A landscape with many valleys, sampled at points; each row gives a point and its height.
From any point a ball takes the steepest step (drop divided by distance) to one of its 2 nearest points. It stops when none of these is lower. Distance is the straight distance between rows; heights are no part of it.
bedeb: [-25  -2 -11   4 -13  39  58 -33   8  -4  -3   0 -32   5 -18  25  37 -14
   2 -30  -3  -9  -3  38 -22  11  12  30 -11 -24 -17  -8  18  18   7  74
  39 -12  -2 -30 -34 -35 -32   4  10  30  14 -11  18]  (h 714)
Kuf: [-20  22 -30  -3 -15  -3   0 -29  -1  21  39 -39   1 -20  19  15   2 -35
  13 -30 -84   3 -12  54 -14  13  17  76  -7 -38 -24 -39  -6  43 -34 -30
  10  33  22 -23 -32   8   8 -23 -25  17  42 -41   5]  (h 211)
kegas: [-32  -4 -18 -51 -18 -16  36  -9   8  -2  -1  30  31 -17 -35  28  -2 -20
  -8   0  19  19  31  -5  27 -16  -8   3   3  10  36  46 -25   0 -16  -6
   2 -23  43  61 -26 -34  -4  49   6 -44 -30  39  -3]  (h 617)
reru: [-11  -3 -16 -19   5 -38   2  18  20 -29 -14  -3  38 -11   3  13 -15  15
 -17  38 -15   3  17  -6   8   4 -12   2  -2  27  44 -16 -32   4  -2 -22
 -48  32 -14  23  30  35   9  23  -9 -29   3   3   9]  (h 741)
Suve: [-31  -5   3 -20   4  -3  -7  38  18 -17  34 -20  10 -21   0  11 -19  16
   6 -29  -2  28  24   2  15 -12 -22  11 -13 -31   9  -9  -2   2 -20   3
 -13   1  21  38 -16  -6 -12 -37  14  -9 -25   1  13]  (h 619)
dep: [ 21   1  23  17  41  -4  -3   9  21 -16 -10 -21 -14  12 -11  60 -16 -13
   0   8  23   6 -14  -7  25   3   3  45 -23  37 -21  -7 -13  -3  32  37
  12 -15 -42 -22  -9  13  -1 -24 -21  37  17  14  17]  (h 432)
lami: [ 24  -9  28 -22   3 -17   2  83  -2 -20 -25 -15 -11 -13 -11  26   7 -10
 -21  27 -11  34  12 -27   4   2  -1  -6 -26  11 -27   8  34  -5  18 -13
  18   8 -66  -3 -19  22 -11 -37 -30  74 -25 -17  23]  (h 328)
buz: [-27  -6  -5 -19 -31  21  16   2 -28  26  16  -4 -18 -15  -8 -27  22 -17
 -19 -37 -34 -26 -46  40 -20  39   3  -3  17 -34   4   0   1  27 -47 -38
  32  13  -4 -27  12  31   9 -20 -19  -5  24  -6 -31]  (h 589)
Mudo: [-34  -1   3  35  16  22  36 -61   5 -20 -40  26  -4  17 -17  12  28 -33
  36  26  56  -5  23  13  -1  12  11  -6 -28  40  -3  17   3   6  33  58
  -1 -60  16   3  -6 -56  -2  18  31 -16  -2   1  -2]  (h 596)
dunam: [-32   5  13  23  13   2  31 -52  10  -4  -4   4  36  17 -21  17  15   0
  21  49  38  10  14  28  13  -6   0   2  -3  30   2 -21   9 -12  24  75
  -7 -30  15  -1  14 -26 -28 -18  38 -26 -23 -10   2]  (h 549)
fusor: [  3 -12  15  -9   1 -38  22 -27 -22  10  10  70  49  17 -16  31   8 -15
  14  26  10  17  37   2  -8  -9 -12  -6  40 -26 -58  -5   5  21  25  26
  46 -32  38 -12 -29 -19 -24 -45  45  29 -35 -42  -6]  (h 163)
sagug: [ 48  27  13   4  17 -13 -23  40   5  -4 -17 -27 -22 -12   6  40 -14  -1
 -27  12 -46  10  -5  -7   9 -14  15  35 -50  13 -35 -16  14   9  18 -21
  15  11 -63   9 -19  27   8 -33 -42  52  11   8  14]  (h 390)
Pudaz: [  2  11 -21  -5 -21  57  12   7  44  -9   9 -39 -18  16 -11 -21 -31  20
 -27 -38  -2   8 -48  11  10 -24  -5  19  14 -12  47   9  14 -30 -15  40
   7  23   5 -14  -2  15 -30  50  -8 -26  10  59  17]  (h 781)
Fep: [  0   0  -4  18  23  31  -6  31  28   0 -42  -3 -10  -5 -14 -29 -66 -27
 -33  29 -34  30 -27  14 -12 -26  -7  11  -2  32  35   5  -2 -39 -20 -46
 -16 -17 -11 -42  38  35 -10  32 -17 -15   0  32   3]  (h 656)
nutez: [ 23   8  28  -8  -1 -26 -15  16 -14  -8   0  22 -18 -10   1  36   6   0
   9 -38 -11   7  51 -20  -5 -14  -4  -1   2 -55 -60  25   7  16   9  17
  60 -18  12  53 -46 -21  -3 -47  34  46 -17 -29 -10]  (h 355)
Kilup: [-31 -25  -9 -27 -24  34  44  17  -4 -18   5 -49 -15 -20 -16   2  27  33
 -15 -53  -6 -16  -1   3 -20  29 -14 -27  10 -32  35  35  14  -2 -36   3
  25  47 -22   5 -26 -16  29  48 -18 -17   6  10   7]  (h 826)
vifu: [-43 -19  -1 -21  -2  24  69 -10   2 -11 -13   6  15 -10 -39  32  17 -31
 -46  10 -40  12 -10  59 -26  15  -9  26  -3 -10  12   1  16  12 -22  26
  21   4 -25 -37 -14   2 -29   3  -4  19   8 -19  11]  (h 674)
laf: [ 18 -21   8 -28  39 -26 -41  26 -33  24  37  63   4  12 -13  15 -38  13
  14 -28  71  -1  -4 -53  27  -2 -45  -6  50  -4   3  49 -63 -25 -16 -13
 -16 -20  26   2 -14 -16  46  53  -1 -36   6  33  -9]  (h 693)
biz: [-22 -19  29  -4  -9 -16  27  38 -16 -32   0 -31  -5  -4  -3  29  40   5
  18  42  38  34   5 -16   3  35  13   2 -56  25 -38  -4  39  21  17  17
  -4  -9 -55  -6 -24 -11   5 -56 -33  56 -29 -11  25]  (h 251)
mip: [ -6   3   5  40  34 -21 -13 -45   5  11  31 -48  43  -6   9  21  -1  28
  17  25 -13  -8   6  29  -3   3  -9   6   4 -16  -1 -72  -7  -7   5  47
 -33  51  -4  -6  33  -3 -12 -39  44 -27  14 -58  13]  (h 326)
tet: [ 13 -13   9  56  31  -5 -45  23  -9 -23 -26 -33 -60 -13  43 -15 -36 -23
  12 -38 -27 -25 -22  -3  -7  -6  35  24  -4  -8  -7 -25 -34  32 -21 -15
 -11 -21  14 -32  42  47  17  -4 -34  18  31   2  -5]  (h 595)
Tup: [-18   7 -20 -17 -23   8   7 -20   7  10  20 -73  39 -32 -12  22   1 -17
  -2 -13 -82  18   7  33 -20   7  -5  41   1 -18 -21   2   0  24 -53 -35
  16  49  15   5 -48 -20  18   2  -2 -27  10 -22   6]  (h 278)
Vaze: [  2   1  15  10 -11 -10  16  -7 -12   8  -3  60  30  15  -9 -26  21 -41
  22  33   1  44  29   9 -14 -17  21 -15   3  -3 -52   0  28  22   9 -38
  20 -43  34 -10  -7 -37  -6 -59  31  12 -42 -41   3]  (h 34)
koso: [-23  -5   1   1 -41  17  -6 -15 -16   4 -15 -28  -2 -24  -5 -33  29   3
  22   6  22 -17   4  -5   0  16   5 -42   7   5 -21  44  27   8 -24 -16
  13 -21  16  30   2  -1  16  -8  13 -31 -23  21 -53]  (h 342)
vuse: [-41  -2  24  41  40 -12  -5 -10 -21 -11  -7   7  13  -8  23 -27  18   7
  33  10   8 -10  33  32 -33  27  -8 -42  -9 -17  16 -33  -3  17   5  -3
 -29 -15  16  11  44  -1  15 -55  45 -16   4 -66 -17]  (h 334)
Duzo: [ 37  -3 -32   4 -54 -18 -25   5   0  -3  12   1   8  31  36 -51  11  32
   0  65  29   6 -11 -50  13  -1   9 -10   6  41  -8 -25  33  -2  21 -18
 -64  23  -3 -28   2  10 -16   1 -20  21 -21  23  22]  (h 283)
sitob: [ 13  32   5 -16  -8 -18  -5 -29  24  10  -7  31 -10  -4   5  23   5 -28
 -14   8  -1 -19 -27  23  35   0  17  31 -24   7   5 -16 -31  28  24  19
   6 -21 -11  23  25  31 -14 -32  -8 -10   3  14 -31]  (h 439)
nulal: [ 12  45  -7 -37 -26 -20   6   4   1  34  35  62  -3   4  -3  -2  12 -16
 -16 -16 -25   1 -22  26  22  -5  17  35 -39 -24 -18 -33  -5  27  12 -44
  12  -7 -21  17  -6   8 -14 -63 -17   2   1  -8 -19]  (h 372)
Godap: [-41  -8  31  40  18  -2 -12  28 -10 -49 -21 -49 -47 -31  38  -8  18 -12
   6 -52   8 -23  -1  19  -6  21  32 -19 -61 -14  37  -9  -1  49  -3  15
   8 -17 -27  38  37  39  -8 -27  -7  -5   9  -4 -21]  (h 563)
Mep: [-19   7  22   6  12  25   2  -9  21 -21 -25 -13 -31 -19  -9  14  -5 -18
  -4 -43  25 -23 -13  10   4   3   2  -7 -39  11  30  41 -11   1   5  41
  37 -34 -16  45   5   1  -2  16  12 -30  -4  50 -29]  (h 468)
Miv: [-47 -18 -25 -39 -37  -3  27  13   4 -30  10  31  13  -8   2 -17  -1   4
   2 -18  53  -6  11 -17  26  16  -3 -19   8   4  57  31 -38  20 -23   7
 -26 -23  39  45   0   0  -3  38   7 -39 -26  40 -13]  (h 647)
Sot: [-40 -24   9  21   6   5  31 -17   8 -46 -66   1  13  -2 -13  15  23 -28
  10  44  31  13  43 -16 -19   4   9 -27 -29  39  11  41  13  19  16  16
  -5 -49  -3  23 -10 -33   5  45   9   1 -21   2  15]  (h 642)
pil: [ -8 -10 -14 -26 -21  -8 -27  26  -9   8  44  -7   2  -8   9  -5 -37  -2
  20 -56   8   0 -19 -22  25  -6  -1  10  25 -35 -10  17 -32  18 -39  -7
   4 -13  48  14 -10  13   3 -24   9 -16 -14  28 -13]  (h 639)
bada: [-28 -28  10  23  10  19  25  26  -2 -32 -80   6  -8 -17 -28 -18   5 -41
 -21  45   2  12  12  -5 -28  -1  -4 -29   3  42  23  46  17   0 -11 -29
   3 -39 -38 -23  21   4   5  47 -21  10  -7   8   5]  (h 686)
makeg: [ 28  14 -16 -27 -52  -6  18   4 -19  29  27  41 -13  22   3  -3  37   4
 -13   5   1 -20 -40  -1   5  28  21  20 -13 -12 -30 -29  20  27  10 -17
   9  11 -35 -35 -11  13  -4 -44 -44  62  16  -7  -1]  (h 285)
sib: [ 14  27   6  35  39 -12  -1 -56  16  11   0 -21  31  14  -5  48   9  15
  -2  38 -39  -4  26  21 -25 -17  -8  23   3  -2 -29 -71   8  -1  35  52
   4  40   3 -29   6 -16 -29 -12  39  19  28 -62  34]  (h 380)
mabeg: [ -1   0   2 -25  15 -37 -25  35  -7 -17  43  39  -3  29  41  -1 -10  44
  18  -6  75 -19   5 -35  35  32 -15 -14 -14   2  22 -19 -51   8  32  16
 -41  -8  10  38  21  16  15 -16   8  -9  -7   8   2]  (h 467)
ved: [ 20  12  -4 -62 -16 -57   2  11 -15  11  27  67  19   8   6  20   8  21
 -18  19  37 -21  10 -31  32  24 -13  -3   2  15  15   4 -39  10  25 -18
 -11   9  -9  47   2  20  13 -11  -2 -10  -8   9 -20]  (h 521)
rugis: [  5 -51   5 -12  14 -18  37  -5 -42  12  38  50  22  18 -20  50   6   4
   2 -15   6  13  25  -5 -27   0 -21   3  54 -48 -51  -6  -1  -4   9  61
  42  -2  32 -38 -43 -22 -20 -29  35  58  -3 -45  20]  (h 244)
Kagen: [ 34   2 -15 -15 -46 -35 -25  26 -14   7 -11 -15  14 -11  23 -33  21  19
 -16  41 -16 -16   1 -37   4  -7  15 -33  10  20 -11 -13  25   3  -6 -57
 -23  23 -15  18  22  41 -14 -15  -7   9 -26   2 -24]  (h 202)
zuto: [-19 -13   6   1  -9   6  12 -18  -9  19  12 -24  49 -17 -21 -20  11   4
  12  32  20  28   6   5   6  -1 -17 -38  13  15 -11  13  26 -26 -20 -21
  -5  -8  18  17   2 -23   5 -20  28 -41 -39 -10 -18]  (h 274)
mes: [-39 -26  -9  11  -7  26  22 -48  -9  20  33 -25  12   7   7   1  34  15
  27   5  51 -14 -25  31  15  48   2  14  25   3   7 -23 -22   4 -14  57
 -33   7  23 -53  20   0   7   5  10 -22  19 -19  -2]  (h 722)
genu: [  9   8   8  -6 -16  13  18 -16  -2  22   7  55  44   6 -15 -47  31 -15
  19  35  33  50  28  -4  -6 -21   2 -30   9  28 -12  16  35 -20  11 -39
 -12 -20  24   7   8 -56  22 -17  21 -25 -55 -19   3]  (h 178)
Lazo: [ 23  -9  -2   1 -54  13 -10  11 -40  41   8   2 -29   2  -1 -31  42  -2
   0   2  10 -19 -50 -13  -4  30  15 -17  23  -2 -51   6  58  14 -13 -25
  29   6 -16 -40  -9  35   7 -38 -32  60  12  17 -42]  (h 369)
dil: [ 41   1 -34 -18 -57  42 -10  -4  -5  53  21   0  -8   0 -15 -49  -4 -16
 -10 -29 -43  21 -20 -12 -17 -26  -1 -18  36 -49 -31  27  42 -31 -43 -50
  42  25  19 -50 -34 -30 -13  36  -7  11   1  12  -5]  (h 398)
magan: [ 22  40  -2 -22  20  26  -8  -7  11  47  29  32 -15   8 -20   1 -14   9
  -6 -47 -31   0 -14  18   3  -9 -16  10 -32 -30  -2  -5   0 -34  16 -24
  17   8 -19   8 -25 -57  11   4   2 -13  12  -3   4]  (h 591)
Pigiv: [-27 -27 -13 -18  -3 -11 -24  -2 -23  14  34  30   5   1   8  -2 -29 -15
  41 -48  46 -16 -15 -19  17  19 -16   3  65 -17   8  35 -66  22 -41   8
 -14 -28  70 -14  -1   2  27  17   8 -24   8  28 -17]  (h 661)
Lezi: [ 53 -14  -5  18 -28 -48 -56   0 -25   7  -4 -43  37 -17  22   0 -10  -1
   7  51 -19   8   9 -45  -3 -25  17 -24  41   3 -63 -19  32   9 -12 -16
  -1  23  23  10   5  48 -28 -46  24  15 -20  -3 -18]  (h 268)
Zod: [ 37  53  -1  15  -5   5  -4 -23   6   5 -17  37 -19  22  24 -49  25  -7
  -2  30  -3  -6   6  13  -3 -26  41  -6 -49  31  -2 -18  20   2  36 -54
 -27 -13 -17  34  30 -11   7 -29 -12 -24 -18   6 -17]  (h 453)
zivo: [ 31 -19   8 -29 -16 -13  29  24 -25 -16  22  29 -14  11 -10  60   1  10
  -6 -52   6  -7  29 -27 -13 -12  -1  10  30 -52 -42  22   9  -5   5  51
  58   5  -2  13 -65  -8 -23 -21  17  69 -13  -3  15]  (h 308)
kugo: [ 15  12  -6   3 -38  -2 -23  18   1  18   7  12 -31  30  35 -55  35  39
  -1  33  59 -12 -44 -15  34  15  17 -20   6  34  13 -24  35   2  38  14
 -49  -4 -25 -21  34  40 -41 -18 -22  36 -23  32  -3]  (h 353)
lir: [  5  13  17  27  41   3 -32  -3  -3  -4  -7 -36 -45 -16  20  15 -18  -8
  21 -47 -26 -29  -6   3 -15  13   8   9 -25 -17 -14  -1 -26  14   0  -5
  11   5 -20   5   0  -4  38 -10 -16 -10  40 -11 -12]  (h 560)
dak: [  2  -2  37  41  39  13 -29  -4   8 -37 -30 -27 -60 -14  23  29   8  -3
   4 -61  15 -52  -1  -6 -10  22   5  -8 -61   3  19  31 -23   6  20  38
  25  -9 -53  39  11   1  17   4   3  -7  31  14 -16]  (h 517)
teven: [ -9  -5 -24  -9   2 -15   5   9  27 -22 -18 -17  50 -13 -11  23 -36  18
 -28  16 -38   9  36  -7  -5 -45 -16  20  22   2  52 -11 -18 -18 -15  10
 -34  41  33  30   5  14 -22  49  20 -23  -7   9  31]  (h 746)
Guze: [ 35  29  12  29  40 -34 -15 -19  20 -15 -15  37  20  36  15  19  -5  12
  -5  57 -23  13  39 -10 -12 -26  -1  13 -10   9 -27 -42   0  12  63   5
  10  -4  -1  -5  12  -5 -16 -11  23  19   5 -37  15]  (h 448)
leb: [-39 -15 -12 -12  -4  24  55 -78  -5  12  14  12  -7   2   0  23  54   6
   5   0  49 -38  -7  28   2  49   0   1  15   4  39   8 -36   3   5  65
 -22  10   2 -10  -3 -31  26  51  -5 -21  31 -16  -1]  (h 757)
veri: [ 27  -3 -13   7  19  -3 -21  46  25  10   2  18  16  23   6 -25 -42  23
 -29  44 -13  40  12 -31   4 -38 -21 -18   7  16  32 -33  16 -58  18 -32
 -39  29 -14 -37  21  -6 -40  19   3  15 -12 -13  52]  (h 705)
mibez: [-55  -1  12   0 -21  44  18   9 -29  15  16  -1 -33 -22   0 -58  30 -21
  19 -58 -35 -11  -6  41 -40  22   2 -43  -1 -66  -3  16  30  22 -40 -25
  48 -16  25  -4  -4 -18  11 -25  -4 -12   0 -39 -23]  (h 542)
nek: [  3 -28  17 -23   6 -46  13  26 -18 -20 -27   5  27 -24 -13  40  14 -10
 -32  37 -20 -18  23 -12  -7  22 -14 -11  21  21  16   9 -28   7  -9 -25
  -3  34 -48  14  13  39  22   9 -12  23   9 -22 -11]  (h 716)
Rupif: [ 43  26 -22  27  43   3 -64  -9  -7  41  12  30 -29  30  38 -61 -55   8
   6 -10 -14 -15 -25 -21   3 -11   1   7  -9   1  -7 -19 -30 -28   7 -74
 -44  -5  15 -32  37   2  32  15 -27 -22  23  11  -9]  (h 598)
vavu: [-20 -10  -4  20 -12  18  -1 -12   9 -12 -54 -10 -14 -11  -8 -35  -9 -37
 -10  40   6   0 -35  21 -10  14  11   5  27  42   5  28   0  11 -30 -24
  -3 -37  -1 -48  32  36   7  29 -21 -10  11  33 -27]  (h 694)
Viki: [ 14  25  -8   4 -29 -15   1  24  -6 -21 -13  44 -28  12  41 -55  31  -8
 -10   7 -22   2  23   1 -11 -21  47 -16 -41 -16  -3 -31  34  38  26 -55
 -10 -23   2  22  24  12 -12 -38 -11  31 -17 -24  -2]  (h 375)
Zuref: [-46 -32  24  32  11   3   4   6 -33  -7 -13  23   0  -4   3 -23  20 -19
  23   6  17 -10  -3  18 -28  30  -3 -35  26 -20  -7  -7   0  25 -10   5
  -5 -36  13 -38  28  11   4 -38  15  29   0 -37 -16]  (h 391)
Ler: [-24  41 -35  31 -40  38  24 -24  27 -24 -17 -21 -39  11  25 -53  13 -10
  10 -18 -30   7  -1  39 -15   6  62  37 -48 -17  14 -25  25  36   6 -15
  -8  -2  12 -17  -7 -15 -15  25 -29   1  23  -7   7]  (h 216)
fas: [ 21 -21  -7   1  15 -28 -14  15   5   2 -11  -7  61  -1 -17  10 -24  20
 -26  54 -17  39  43 -34  -7 -48 -32 -38  29  16  19  -4  22 -55  10  -6
 -26  47  14   4   3 -15 -27  38  33  -6 -22 -21  37]  (h 728)
Putun: [ 17   0  16  36  41  17 -28  33  24 -21 -47 -16 -40  -6   1  -5 -58 -31
 -27 -20 -44  -4 -23  10 -16 -29   2  19   9  -8  12   8 -10 -17 -10  -7
  13 -23 -11 -33  29  44 -20   9 -21  22  17  20   0]  (h 625)
piz: [ 26  19 -30   1  -1  44 -34 -37  16  54  13  -6 -22  13  -5 -53 -38  -3
 -13 -45 -46  -7 -43  12 -18 -30 -20  -2  35 -31   4   4  13 -50 -25 -24
  21  17  22 -49   5 -11 -19  53  -1 -24  19  31  -8]  (h 458)
Dop: [ 17 -16  10 -18  30 -26  23  -1 -13  12 -26  40  33  18 -45  40   0   3
 -15  68  55  18  13 -39  20 -17 -14   0  41  49  26  27 -13 -30  17  27
  -5 -15   5  14 -18   5   2  71 -15  -5 -10  33  25]  (h 756)
mevub: [  5   2 -28  -8 -18 -20 -18 -33  24  -2  27 -74  47 -27   5  42 -28   2
 -12  -6 -68  -2 -12  16  -6  -4  -3  53  17   1  10 -17 -27  14 -46 -19
 -25  81  14  11 -15  14  11  25  -2 -40  26  -3   8]  (h 265)
zome: [ 38  -5  22  13 -13  35  -4  -8 -29  22 -24 -57 -21 -22 -21 -16  44   8
 -13  12  -4 -35 -28   9 -25  19   2 -39  19  14 -43  30  70 -13 -17 -12
  55  22 -60 -19  -7  29  13 -10 -10  18  10   7 -49]  (h 443)
Sutob: [ 10 -17  32 -21  58 -40 -11  14 -15  -8  -9  40   5   4 -17  47 -21  -4
 -12  12  68   2  12 -41  26   8 -26  -6   7  33  28  44 -52 -22  25   6
  -6 -29  -6  46 -13  -6  40  55  -7 -28   3  37  -2]  (h 726)
Fev: [ 28  10 -11 -11  -2 -22 -33  35  17 -16   2  26 -36  24  42 -32  -5  52
 -15   2  37 -30 -20 -35  36  -1   1 -11  -2   9  37 -23 -15  -6  39  27
 -45   0 -10  15  39  55 -27   7  -3  19 -12  31   4]  (h 415)
Zap: [ 25  -8   2 -12  25 -25 -25  20 -18  21   5 -11  32  -7 -11  29 -19  10
   5  20   1   3   5 -37  -1  15 -22  -6   8  12 -30  14 -15 -10  -7 -39
  -8  15 -19 -13 -11  -6  50   2 -22  11  12  -8   4]  (h 685)
Potu: [-13  17  10 -16  -4  34  -9 -25   6  29   9 -22 -18 -20 -12 -24  -4 -12
  19 -56  -1 -15 -26  33  14   0  -9 -25   8 -16   1  37  13  -6 -27  18
  49 -26  24  35  -4  -6   2   7  22 -67 -11  42 -49]  (h 409)
bilim: [ 31  43  -4  -6  14   9 -36 -18   7  45  10  54 -15  17  18 -69   1  20
 -21  -2 -11 -23 -15  16   1 -17  -6 -18 -19   9  31 -15  -9 -43  22 -75
 -31  18 -20   5  46  -3  16   6  -3 -38  10   4 -20]  (h 537)
Rugo: [-34 -25  39  40  27  33  22  14 -28   2 -38   1 -10 -12 -28 -30  17 -28
  16  13   3  17   8  31 -39   3  -6 -49   9 -14 -27  14  51 -14 -12  -1
  34 -50 -11 -30  12 -19 -13 -40  28  18 -27 -54  -9]  (h 446)
leto: [ 31 -15  25  40  57 -12 -28  -7   1 -19 -36 -49  11   0  -8  70 -35  -7
  34  38  29   7   8 -45  14  -1  -4  20  -3  72 -52  18 -15 -12  21  37
  11 -13 -21  -7 -10  -1  45   1  -4  11  16  12   7]  (h 379)
gelav: [-34 -18  46  10  13  34  14  22 -18 -13 -22 -16 -29 -31 -18 -20  25  -9
   9 -46 -32   7  40  19 -49   9  -3 -54  -3 -52 -20  29  56 -10 -21  -5
  44 -16  -5  -2   2 -47   3 -12  21  21 -11 -62  -1]  (h 494)
sotet: [-21  51 -31  19  -6  14  -1 -27  11   4  13 -20 -42  -6  33 -25   3 -34
  24 -48 -66   3   3  57 -14 -11  40  52 -51 -35 -13 -27   4  39  -8 -39
   6 -11  29  13 -23 -25   4  -9 -29   1  30 -19  -2]  (h 103)
kat: [  8  17  12 -36 -33 -23  -7  48 -24  15   9  88 -21  13  15 -42  28 -18
 -10 -11   2  -7   6   1  18   6  22 -13 -22  -8   2  -8 -10  28  12 -69
  10 -30   1  23  34  25 -12 -59  -8  21 -14 -11 -43]  (h 447)
fugop: [-14  -2  -6  11   1  22   4  17  42 -53 -15 -53   3  -5  -1  17 -28  32
 -10 -13   6   6  -3 -13  18 -30  -9  17  -6  23  60   5 -18 -19   4  54
 -24  17  -6  24   2  13 -16  55  -6 -23  -2  50  32]  (h 762)
muki: [-22  21  22  41  49 -27 -15 -37   2 -12  11 -24  17   5  20  17   9  19
  46  19  20  -9  26  24   8  28  10  -2 -34  10  -5 -49 -22  15  30  20
 -27   2   2  23  20  -8  16 -44  31 -25  16 -53 -13]  (h 272)
gusib: [ 11 -13  -6  -2   3 -28 -23 -52  38  17  37 -54  38  -6  17  61 -41 -12
   1 -19 -29  -8 -25  13  26 -16  -5  68  48   0   5 -23 -68   3 -30  32
 -27  45  45  -9  10  31   6  -1  19 -37  25   0   8]  (h 303)
kavo: [ 25  23 -26 -15 -46  29  -7 -28  16  29  11 -43   5 -12 -12  -8 -20  -9
   3 -20 -53  25   0 -14  -5 -19  15  10   2 -17 -45  29  32  -2 -33 -35
  25  10  31  -8 -53 -41  16  33  -7 -15  -3  13   9]  (h 341)
nozib: [-10  12   7 -35  -1  28  44  -7   3  26  11 -14  -3 -16 -32  16   7 -29
 -34 -32 -57  -9 -38  61  -5  24  -8  13  -8 -15  12   8   0  -1 -29 -13
  53  29 -41 -10  -8  14   5  -2 -19 -19  21   3 -17]  (h 631)
rivup: [-34 -11  11  28   0   0  14  42  21 -64 -17 -47 -23 -26  18  -1   3   5
  -2  -9 -18  16  39   9  -1 -20   6   4 -34 -23  24 -14  22  32   0  24
  -4  -3  -7  41  -5  16 -38 -19   5  21 -12  -9  15]  (h 597)
pep: [ -4   8 -11 -72  -1 -43  13  19   0   2  20  41  34  -5  -9  26  10  21
 -19  11  24   8  52 -39  33  -1 -18  -8 -18  17  35  22 -37  -5   9 -49
 -25  14  11  86 -16 -33  32  42  -1 -50 -17   0  -8]  (h 575)
veve: [ -7  21  16   0  33  -5  17  -5   9   2   0  44  31  20 -21  17  -6  -4
  -7  44  10  25   9  25   6 -15 -23   7 -19  24   7 -19   5 -26  33  17
  -7 -14 -24  -5  13 -18 -19 -23  14  -6 -13 -14  16]  (h 501)
betob: [-24 -43  -5   5 -43  22  32 -30 -13  -6  48 -40   3   5  11   3  17  40
  27 -50  43 -26 -25   8   5  23   4   6  47 -30   7   8  -6  -2 -26  76
   1  26  36 -23 -13  -2  -8   2  29  -3   7   8   2]  (h 695)
mopop: [ 23  18   6  -5  25  30 -14  -4   4  31   7  -9  -2   7 -21  -2  -6  49
  -7  -2  11   0  -7 -17   7 -21 -29 -33 -15  11   8  17  23 -68  20  10
   2  11 -30  19  -9 -34  15  29   9 -21   3  19   9]  (h 640)
pigor: [  9  21 -46  20 -72   9   7  -8  10 -31  -8  10 -25  19  45 -75  18  19
   7  11 -20   1  12  -3  -3 -21  61  16 -31  -9   5 -31  25  33  11 -30
 -40  -8  37   9   7   8 -19  13 -18  12  -8   3  11]  (h 302)
venoz: [ 24  -7 -30  26  26  -9 -50   1  -2  26  30  34   2  37  29 -24 -33  22
  25   2  22  -2  -8 -32  -5  19  -7   4  12   3  -9 -30 -41  -3  11 -34
 -50   8  24 -57  11 -18  41  12 -25  15  36 -14  33]  (h 643)
Feniz: [ 32  38 -21 -11   9  30 -12 -59  10  67   4  38 -12  21 -22 -22 -15 -13
   9 -39 -28  -6 -15  11  -7 -31 -15   7  17 -10 -19  14   4 -39  11  -8
  35  -9  38 -11 -24 -58  -2  39  17 -33  19  21  -3]  (h 527)
gepez: [ 16  -7   6   4  28  25 -11  54   9   6  -5 -19 -18   7  -2 -30 -16  49
 -30   7  -2   0  -8  -5  -6 -15 -34 -41  -3   4  45 -16  24 -67  15   2
 -25  32 -49 -16  30   9 -22  23   2  14  -5   3  23]  (h 677)
Vusol: [-46 -18 -13 -16 -36  23  29 -24  16 -22  23 -17  10  -5  -3   5  -3  14
   7 -43  44 -10 -13  15  25   3 -12   1  30 -12  44  30 -28   3 -26  66
  -4 -10  44  16  -6   4 -20  29  26 -44 -12  40  -6]  (h 672)
darag: [-19  -7 -11 -21 -58  -7  27   7 -25 -12  24 -10   4  13   8   8  44  24
  31  18  47   5  -4 -30  15  37  23  -5 -32  13 -26   9  19  26   5   7
   0  -5 -10   8 -31 -22  18 -33 -26  20 -19   7   3]  (h 159)
zozit: [ 12 -48   7   5   1   1  19  76  -2 -55 -32  -4 -20   1  -7  19 -11 -11
 -23  -4  -5   3  -5 -26 -27   5  -3   4  17   0  10  13   6   4  -3  -1
   0   9 -52 -39 -11  35   0  19 -42  76  10   6  36]  (h 389)
lufas: [ 59  -8  12  13   7 -48 -46   7 -12  -4  -8 -45  26   4  12  44 -11  14
  25  61  27   2   1 -56  32  -7   2 -11  16  56 -52  -7   8  -7  28  33
  -3  10 -19   8  -3  40  -2 -35   7  17 -22  17  -4]  (h 322)
gitep: [-25 -20 -19  -4  23  50  20  18  14 -11   4 -41  -8  -4 -23  -1 -31  10
 -14 -39 -18   7 -24  10 -21   6 -29  11  12  -6  48  21 -14 -22 -28   3
  -5  33 -13 -38 -23 -20  19  78 -29 -23  33  20  47]  (h 804)
dovi: [-10   8   1  14  51 -37 -32 -30  29  -9  15 -10  19  -1  14  54 -44 -23
  26 -10   0   6   2  15  29   1   5  61  -6  15   1 -21 -72  22   0  20
 -23  -5  31  10   2   8  22 -21   8 -30  19   3   6]  (h 345)
Zudeg: [ 34   2  -7 -16  -3   1  29  -3  10  -6 -46  52   5  28 -33  18  -5   0
 -37  35   4  -2   5 -24   6 -43 -10   6  23  20  30   6  15 -37  42  57
   3   3   2  -8  -5  10 -43  53   8  38  -3  33  33]  (h 787)

Where does a ball stop that starts at each point below?
leb -> Kagen
Kilup -> muki
vifu -> muki
laf -> Vaze
mes -> Kagen
fas -> sotet
Mudo -> muki
Fep -> Vaze
